A landscape with many valleys, sampled at points; each row gives a point and its height.
A ball rolls from a point to the lowest of its 5 nearest points, and stops where none of them is lower. Distance is the straight distance between rows; heights are no part of it.
k883: [-18 -12 -16  -4 -22 -17  14  -2  17  13  24]  height 766
k393: [  4  -4   2   6   4  12 -16  -3  12   3  -2]  height 342
k132: [  8  16  -1  -3  17 -10  14   3 -24   3 -10]  height 426
k735: [ 18  10  25  13  15   0 -11   1  -7 -13 -12]  height 444
k376: [  1   8  -5  -4  20 -14  18   9 -27   4  -3]  height 472
k430: [ -1   5  -6  -6  19 -17  19  11 -26   4  -1]  height 510
k407: [-19  -9 -11   1 -20 -17  14  -2   7   6  19]  height 702
k630: [-16   0  -7  -5 -20 -25  14   4   0   5  18]  height 628
k671: [ 15 -16  10  -7  17  17 -12  -4  14 -13 -10]  height 693
k426: [ -8   7  -7  -7   0 -21  19  10 -19  -3   5]  height 470
k101: [  9  -7   9   6  12  12 -15   0  12   1  -3]  height 159
k785: [ 13  14  16  10   7  -1  -7  -1  -6  -2 -10]  height 377
k934: [  8  -8  -6 -17  -1  23 -12  -2  18  -8 -10]  height 237
k462: [ 13  -6  18   9  14   7 -17   0   9  -4  -6]  height 169
k498: [-3 -5 -9  2 -1 16 -9 -3 13  5 -2]  height 553
k233: [  5  -6  -5 -10   3  21 -13   1  18  -3  -6]  height 255
k94: [ 15 -10   6 -21   1  22  -9  -5  20 -20 -13]  height 554
k402: [ 12  -9   3 -27 -13  23 -11  -7  21 -19 -12]  height 361
k252: [ 10 -10   7   0  12  16 -13  -1  14  -2  -6]  height 238
k617: [-12  -7 -16  -1  -8  18  -3  -3  10   5   4]  height 160
k854: [ 10  -1  15   9   8   7 -17  -3   4   1  -5]  height 201
k149: [ -7   1  -8  -2  24 -22  20  19 -23   7   8]  height 567
k267: [  7  13  13  12   2  -2 -10  -5  -4   5  -8]  height 321
k84: [-14   2  -4   4 -15 -16   8  -2  -7   3  10]  height 752
k826: [-15  -4  -6   7 -14  -4   5  -6  -1   9  11]  height 521
k435: [-3  7  1 10 -7 -3 -2 -4 -7  7 -1]  height 354
k928: [  1  -5 -11 -16  -4  24  -9   1  16  -4  -4]  height 88
k300: [ 13   6  18  13  10   3 -13   1   2  -3  -8]  height 320
k765: [ 15 -11  22   8  21  10 -18  -1   7 -11  -8]  height 262
k834: [-12   7  -7  -6 -12 -25  17   6  -9   0  15]  height 556
k299: [ -1  11   3   3  -7  -9   6  -2 -15   4  -5]  height 404
k593: [-16  -7 -10   4 -18 -12  12  -3   5   8  17]  height 656
k492: [  6  -8  -1 -11   6  22 -12  -1  18  -5  -8]  height 349
k349: [ -9   4  -4  -3 -12 -19  14   3 -10   1   9]  height 646
k401: [ 17   0  26  12  12   2 -18   0   0  -8  -9]  height 393
k823: [ 12 -12   5  -9   9  21 -14  -3  17 -11 -10]  height 508
k774: [ -6   3  -4   6 -12  -5   2  -6  -7   7   6]  height 631
k139: [  8  -5  -7 -23  -9  25 -13  -1  18 -14 -10]  height 223
k324: [  7  15   8   6   1  -3  -3  -4 -12   3  -8]  height 242
k608: [  6  17   2   1   5  -7   9   0 -21   2  -9]  height 378
k379: [ 11  -9  -1 -19   0  22 -10  -2  20 -15 -10]  height 392
k856: [ -5  -4 -17  -4  -7  20  -7   0  15   2  -1]  height 341
k61: [-4 -1 -3  6 -3  8 -7 -6  2 10  1]  height 648
k894: [-17 -12 -24   0 -17   7  12  -4  14   7  14]  height 708
k32: [-14  -6 -11   5 -12   3   1  -5   6   8   7]  height 142
k179: [-6  0 -2 10 -8 -1 -2 -8 -3 10  2]  height 606
k325: [ 18  -3  35  13  20   2 -15   1  -6 -21 -12]  height 492
k632: [-13  -2  -6  -2 -19 -23  13   1  -1   3  16]  height 653
k917: [-13  -7 -23  -2 -14  12   7  -2  15   6   8]  height 633
k982: [ -3  10  -2  -2  -4 -16  11   3 -20   2  -1]  height 660
k517: [ 10 -12   2  -8   7  18 -15   1  16  -7  -7]  height 432
k757: [ -6   6  -1   4 -12 -12   8  -2 -12   4   3]  height 657
k840: [  2   1   6  10   2   6 -12  -5   2   7  -2]  height 434
k609: [ 17  19  13   8  13  -4   0   2 -11  -4 -13]  height 446
k915: [ 15  13  22  11  13   1  -7  -1  -4  -7 -10]  height 403
k261: [ -5   9  -6  -8   2 -18  18   9 -21  -1   0]  height 528
k612: [-19 -14 -19   0 -18  -8  13  -4  16  10  20]  height 683
k403: [  3  12   7  11  -4  -4  -3  -4 -11   5  -2]  height 55
k449: [-16  -6  -8   4 -19 -16  12  -5   0   6  19]  height 700
k266: [-16 -10 -17   5 -14  -1   8  -6   6   9  12]  height 494
k409: [ -1  10  -3  -6   5 -13  16   4 -22   1  -5]  height 514
k507: [-7 -2 -7  8 -6  7 -5 -5  3  7  3]  height 611
k830: [-12  -6 -17   4  -8  11  -2  -4   9   5   6]  height 491
k119: [ -7   6  -2  -4 -10 -16  14   3 -16  -2   6]  height 742
k475: [ 10  -7  13   6  12  13 -17  -3   9  -2  -5]  height 47
k963: [ -9   6  -8 -10   6 -22  22  17 -18   0   9]  height 188
k289: [ -8   6  -9  -7  16 -22  23  20 -20   1   9]  height 416
k664: [ -9   9  -5 -10  -2 -24  20  15 -14  -1  10]  height 396
k306: [  5  -1   8   9   7   8 -13  -2   7   4  -4]  height 316
k212: [ 13 -13  19   4  17  15 -18  -2   9  -8  -6]  height 208
k72: [ 13  19   8   5  15  -7   6   2 -17  -1 -14]  height 427

Call two points neighbours if one is among the 5 nearest of the other. Go from one point of each pair to the other, from neighbour to neighbour, staying as low as possible. Name the highest point that can't be avoided.
k32 and k475 => k517
k475 and k403 => k267
k928 and k32 => k856
k475 and k963 => k430

For each start below, name every point that the ball comes to, in order.
k498 => k617 > k32
k630 => k834 > k664 > k963
k915 => k300 > k462 > k475
k379 => k139 > k928
